Each row is a point on a tangle of strands that fork, close into loops and nearly touch. The rows are in no order.
Points whose rows are less than 53.8 apart are linked; no others are. Some points are linked to none.
mevi: [-40 -21   7  -1 -10   7   2 -26   9  14   3 -14  11 -11 -29  -8   3   2
  12  16]
keb: [-45 -17   0  11  -8  17   8 -19  12  20 -18   1  -4 -17 -28  -9  19   0
  14  22]
Velu: [ 12   9 -10 -24 -20 -20  29 -29   2 -17  -8   9 -12   5   4  13  -6  19
  16   4]
Bol: [ 15   3 -42  -4 -25 -14  23   9  -1 -33  21   1  14  20 -23 -10 -35  -3
  38   3]
Zemo: [-11  20   9  -2  11   4 -12 -18  27   0  -6  22  -4  -1   5 -25 -18   6
  14 -10]
bame: [ 19  -1  -2 -10  21   1  -5   3   2 -13  63 -16  29  20 -11  -7 -32  22
  10  -4]
zon: [ 46  32  -6 -14 -13 -17  -6 -21  11  -7  19  10   7  11  20  -5  -7  44
  -2 -21]
zozuv: [-23 -30 -12  16   1 -23  22  14 -23  -8 -23  -7 -16 -21  -4  24  14 -24
 -20 -13]
Ser: [ -6 -11 -12  40  10  -3  -9  16  10   2 -13  27 -10 -15  -8 -33  -7 -14
 -10 -50]
giti: [-11  13   3 -11 -13 -14   6  -3 -23  20 -24 -22 -29   3  29  37  42 -13
 -11  11]
fid: [ 24  15   1 -27 -11 -12   5 -35   7   1  29  -6   8  14   4  -5   3  45
   8 -13]
lupor: [ -6  -4  -5   4  25   8   4  25   0 -27 -19  16  -2 -13   7  -5 -27 -33
 -16   0]
fuzud: [ -9  17   7   8  19  37 -13  28  -1  12 -45  21 -11   1  15   1  19 -13
   8  23]
pitu: [-20 -14  11   6   9  27  -5  17  -6  -7 -10 -16  10   5   3   9   4 -23
  -8  33]
Mipa: [ -1  -7 -25  -7 -12 -36  42 -10 -19 -27 -23  10 -30 -13  -4  27  -7  -6
   9 -11]
Muri: [-10  -9   1  18   5  -3 -10  14  -3   8 -20   6   1 -12   3  -5  10  -8
 -20 -14]
Tasa: [-10   5  13   9  12  50 -23  27   6  18 -16  10   9   8   3  -6  18 -11
   6  29]
nivud: [-37  -4   8  -2   6  17   9 -16  12   7 -36  10 -11  -8   2  -5  19   1
  13  22]
Dolil: [ 35  23   3 -14  21   5 -14  -4   7  -6  50   1  19  23  15 -15 -27  28
  15  -9]
mit: [-20 -23  10 -21   5   8  16 -24   4  -2  34 -12  13  13 -24 -12 -17   9
  19  11]
duneg: [ 17   2  13 -17   5  10  -9  -8   2 -12  18  -6  10  14  18  -3  -7   1
  -8   8]
Siti: [ -9 -10  15 -29   7  10   8 -33  11  12  39 -16  11  15 -10 -20  -1  30
  21   8]
Kig: [-18   4   5 -17  16   1  21   2 -17 -23 -30 -10 -20   2  28  33   5 -28
  -2  16]
lato: [-22 -10  -9  45  11   7 -19  13  15  24  -6  21  -3 -14 -20 -33   1   1
   4 -40]
vidam: [  3 -11 -17  18 -27 -39   1 -17 -10   3  -1  14 -19 -26 -16  -4  11  14
 -14 -37]
fum: [-22 -11   2   5  21  25  -1  30 -14  -9 -36  -7  -5  -2  11  20  12 -35
  -9  27]
beso: [ 10  12  18 -18 -28 -21 -12 -29   7  27  19 -16   2   3  11   8  41  34
 -13  -3]
Zubas: [ -3 -11   4  16  -9 -16   0  23 -26  22 -14 -20  -6 -10   6  30  34 -18
 -25   3]
Bul: [-19 -16  -7   9   3  -2   1  -4   4 -11  -2  16  -3 -22 -18 -17 -23 -15
   5  -8]
boku: [  8   7   7  16 -15  -7   0  22 -19  50 -21 -25 -23  -5   8  28  47  -9
 -12   7]
Nural: [ 27  28 -12  -7  -2  -4  -2 -14  20 -13  32  13  10  13   8 -16 -38  23
  24 -15]
bosel: [  1   4 -14  -1 -16 -20   5 -31  14  -9  31   4   2   9 -44 -17 -17  11
  34  -7]
meko: [ 23   7  -4  -8  14   4   6  19  -1 -37   8   7  19   3  10   5 -42 -20
  -8   3]
guz: [  7   2  15   0 -29 -14 -15  -6   5  46  13 -30   5  -2   2  11  44  13
 -21   8]
Sak: [ -2 -13  12  -7  21  23 -10   1  -1 -10  31 -18  22  20   6  -9  -9  -8
  -5  12]
zofe: [  7  -3 -11 -20 -14 -14  30  -9  -7 -27   0   1   0   9  -6  17 -18   5
   9   6]
Pim: [-21 -24 -14   4  -4 -28  28 -11 -17 -15 -23   7 -28 -26 -13  11   5 -16
  -4 -14]
safa: [ 40   4  -5 -22   6   7  11  18 -15 -45  15  -6  13  14  20  21 -30 -11
  -7   8]
vudo: [-11 -27  -4  -7   5   2   7   6  -8 -27  37 -19  30   5 -28   4 -42 -10
   0   4]
vegu: [ 14  20  10   6  17   7 -34  14   6  -6   0  10  10   6  19 -17 -15  -8
 -14 -16]
tal: [-10 -14  -3 -21 -18  -6  14 -31   6  -4  34  -5   5  15 -44 -12 -11  14
  33   6]
Kub: [-10  -8   5  19 -26 -20   0   0   0  50  -2 -22   4 -15 -18   6  41   6
 -25  -3]
gaku: [ 46  15  -4 -18 -18 -21   3 -15 -13 -19  12 -17  -3  11  21  24   8  33
 -10  -9]
mifo: [ 23  16  10   9 -22 -36 -25   8  -8  39 -14   3 -11  -8  20   4  39  15
 -26 -30]
Kebug: [ -3   2   5  -8 -29 -26  -5 -25   1  16  11  -8  -1 -10  -7   6  21  23
 -13 -13]
Zigu: [  9  17  -5 -17   8   1  22   1   8 -35 -15  32  -4   0  13  -6 -37 -13
  17   7]
tika: [-19 -27  11  -6  13  28   0   7  -6 -15  16 -27  21   9  -1   6  -5 -20
  -6  28]
moler: [-11   5  -6 -20   6 -22  38 -12 -16 -23 -31   6 -29  -7  15  31  -1 -12
   5   5]
sipi: [ 46  25  -9 -24   6  -2  11  17 -10 -47  -5   5  -8   6  38  23 -22 -12
  -6   8]
kem: [ 20   0  11  -5  -1  34 -48  33  -6   6  29 -18   5  20  29  -3  -3 -10
 -12   7]
bug: [ 13   6   4   6 -16 -28 -16   1 -11  16  -5   0  -5  -9   8   7  22  13
 -25 -16]
Sipoz: [ 12  14  14   5  13  48 -46  40   2   7   1  -3   3  16  24  -9  -6 -18
  -2   8]
zuvu: [ -3  21  21   2   9   6 -29 -22  33  23  29  -8  13  16   8 -25   0  30
  13 -12]
Mebem: [  1  14  -1  13  32   9 -16  20  13 -14 -17  25   2  -6  18 -19 -23 -21
  -9 -14]
Gaf: [  1   3   6  22  -7   8   3  20  -8  58 -29  -4 -12  -8  -8  14  46   0
  -4  14]
tig: [  7   9 -10  25  20  -4  -5  15  15 -10 -20  40 -14 -10  14 -33 -23 -16
 -12 -40]
lumu: [ 24  -9 -20 -17   4  -6  15   9  -5 -18  51 -19  32  29 -15  -7 -37  28
  14   1]
sol: [ -6   6  -4 -11   4  -6  19 -16  12 -23 -28  27 -17  -7   6  -7 -22 -15
  12   2]
vok: [  2  16 -11  13  -8 -24  -6 -30  22  -8  21  26 -10  -8 -36 -34 -21  -3
  39 -21]
gofi: [  9   2   3 -34  -4  -4   7 -38  10  14  45  -9  11  17 -11 -19   0  48
  21  -7]
Vanif: [  1 -15  -6 -21  -4  -3  25   3  -6 -31  23  -4  16  12 -20   8 -29  -4
  12  13]
mag: [-30  -6 -10  36   5  16  -9  -3  16  30 -22  25 -10 -18 -24 -35  13   3
  14 -20]
dev: [ -8  -3   9  17   3  43 -10  28  -3  38 -10  -7   9   5 -19  10  26  -8
   0  37]
mito: [-20  -4  10 -12   8  12   8 -17  10  -8 -20   8  -6   0   6  -2  -9 -10
   7  15]
tis: [ -6  -2   2   6  28  13  -1  31 -11 -25 -34   8 -12  -9  24   8  -1 -34
 -15   8]
Sutu: [-26 -22  -5  25 -14  -7   1   3  -6  33  -9 -17   7 -16 -24   3  24  -3
 -17   9]
gud: [-11  21   2  15   8  -8 -17 -30  35   2   7  29 -13 -10 -12 -33 -22   5
  36 -21]
Tagor: [ 23  20   5 -20 -14 -15   9 -22  -4 -14  -6   1 -11   9  26  18   7  20
  -3   0]
soka: [ 25  22  -8 -14  11   4  12   6  12 -37   9  21  17   6  18  -9 -46  -7
  15  -2]
Nukil: [ -9  -6  -3  26   9  15  19  27 -14  38 -42   9 -21 -11   2  21  43 -10
   0   3]
borak: [-28 -31  -9  32 -18 -12   9  -2  -4  34 -18   0 -13 -26 -27  -9  33   1
  -9 -16]
zuki: [-12 -10  12  13  -4  32 -15  12   3  32  11 -29  21   4 -10   3  20  -6
 -12  28]
Vek: [ 13  10  14  -9  10   5 -17   8  -1 -16  -8   2  -4  10  28   5  -6 -12
 -12   8]
Bizek: [-12 -12   1  20  14  16   5  39 -16  13 -38  -3  -8 -12  -1  14  24 -21
 -14  13]
gura: [-20  11  11   1  14  16   0  -4   7  10 -49  17 -20   1  18  -3  28  -2
   9  17]
Fug: [  4  19   7 -10   5  -2  -2 -26  20  -6  20  14   5  11   2 -16 -22  16
  13 -12]
tisap: [ -8 -20  -1   8   1 -13   6  22 -25 -11 -11 -16  -1 -17   2  30   6 -23
 -28   5]
led: [ 21  -4  -5 -10 -16 -16  -4  -8 -17 -18  26 -18  19   1  -8  16 -12  22
 -15  -8]
Deku: [  8  -6  15   0  -6  24 -31  18  -3  17  20 -23  11  13  13   5  13  -9
 -14  18]
rusul: [-24 -24  -2   7  -9 -13   2 -17  -5  -4   5  -3  -2 -19 -33  -4  -7  -7
   1   4]
nopa: [-23  -6  -5  27   3  17   1  16   9  33 -32  20  -4 -14 -14 -12  28   5
   3  -3]
zetu: [ 53   9 -14 -11 -18 -21 -11   2 -19 -21  25 -25  18   9   8  22  -8  29
 -24 -15]

How many points has the smallest loop of links through each point below? Write none if it is on no loop.
vegu -> 10
dev -> none
Pim -> none
Nural -> none

A fork is a point with three links, a tip a point with one. Leave the first point through the second and follow the links. Name the first fork or tip that comes.
zon, fid -> lumu
lumu, bame -> zon
sipi, safa -> nivud
nivud, mito -> sipi
mifo, bug -> borak
Pim, zozuv -> fum
led, zetu -> vudo
vudo, Vanif -> led
Gaf, boku -> Kig

Name the points in between on the shortest way along the links from the first point to the second, in order.
mito, Deku -> nivud gura fuzud Tasa dev zuki
mag, Pim -> lato Ser tig Mebem lupor tis fum Bizek Nukil Gaf boku Zubas tisap zozuv
Fug, zon -> Zemo gud vok bosel tal mit Siti gofi fid
keb, safa -> nivud mito sol Zigu soka meko
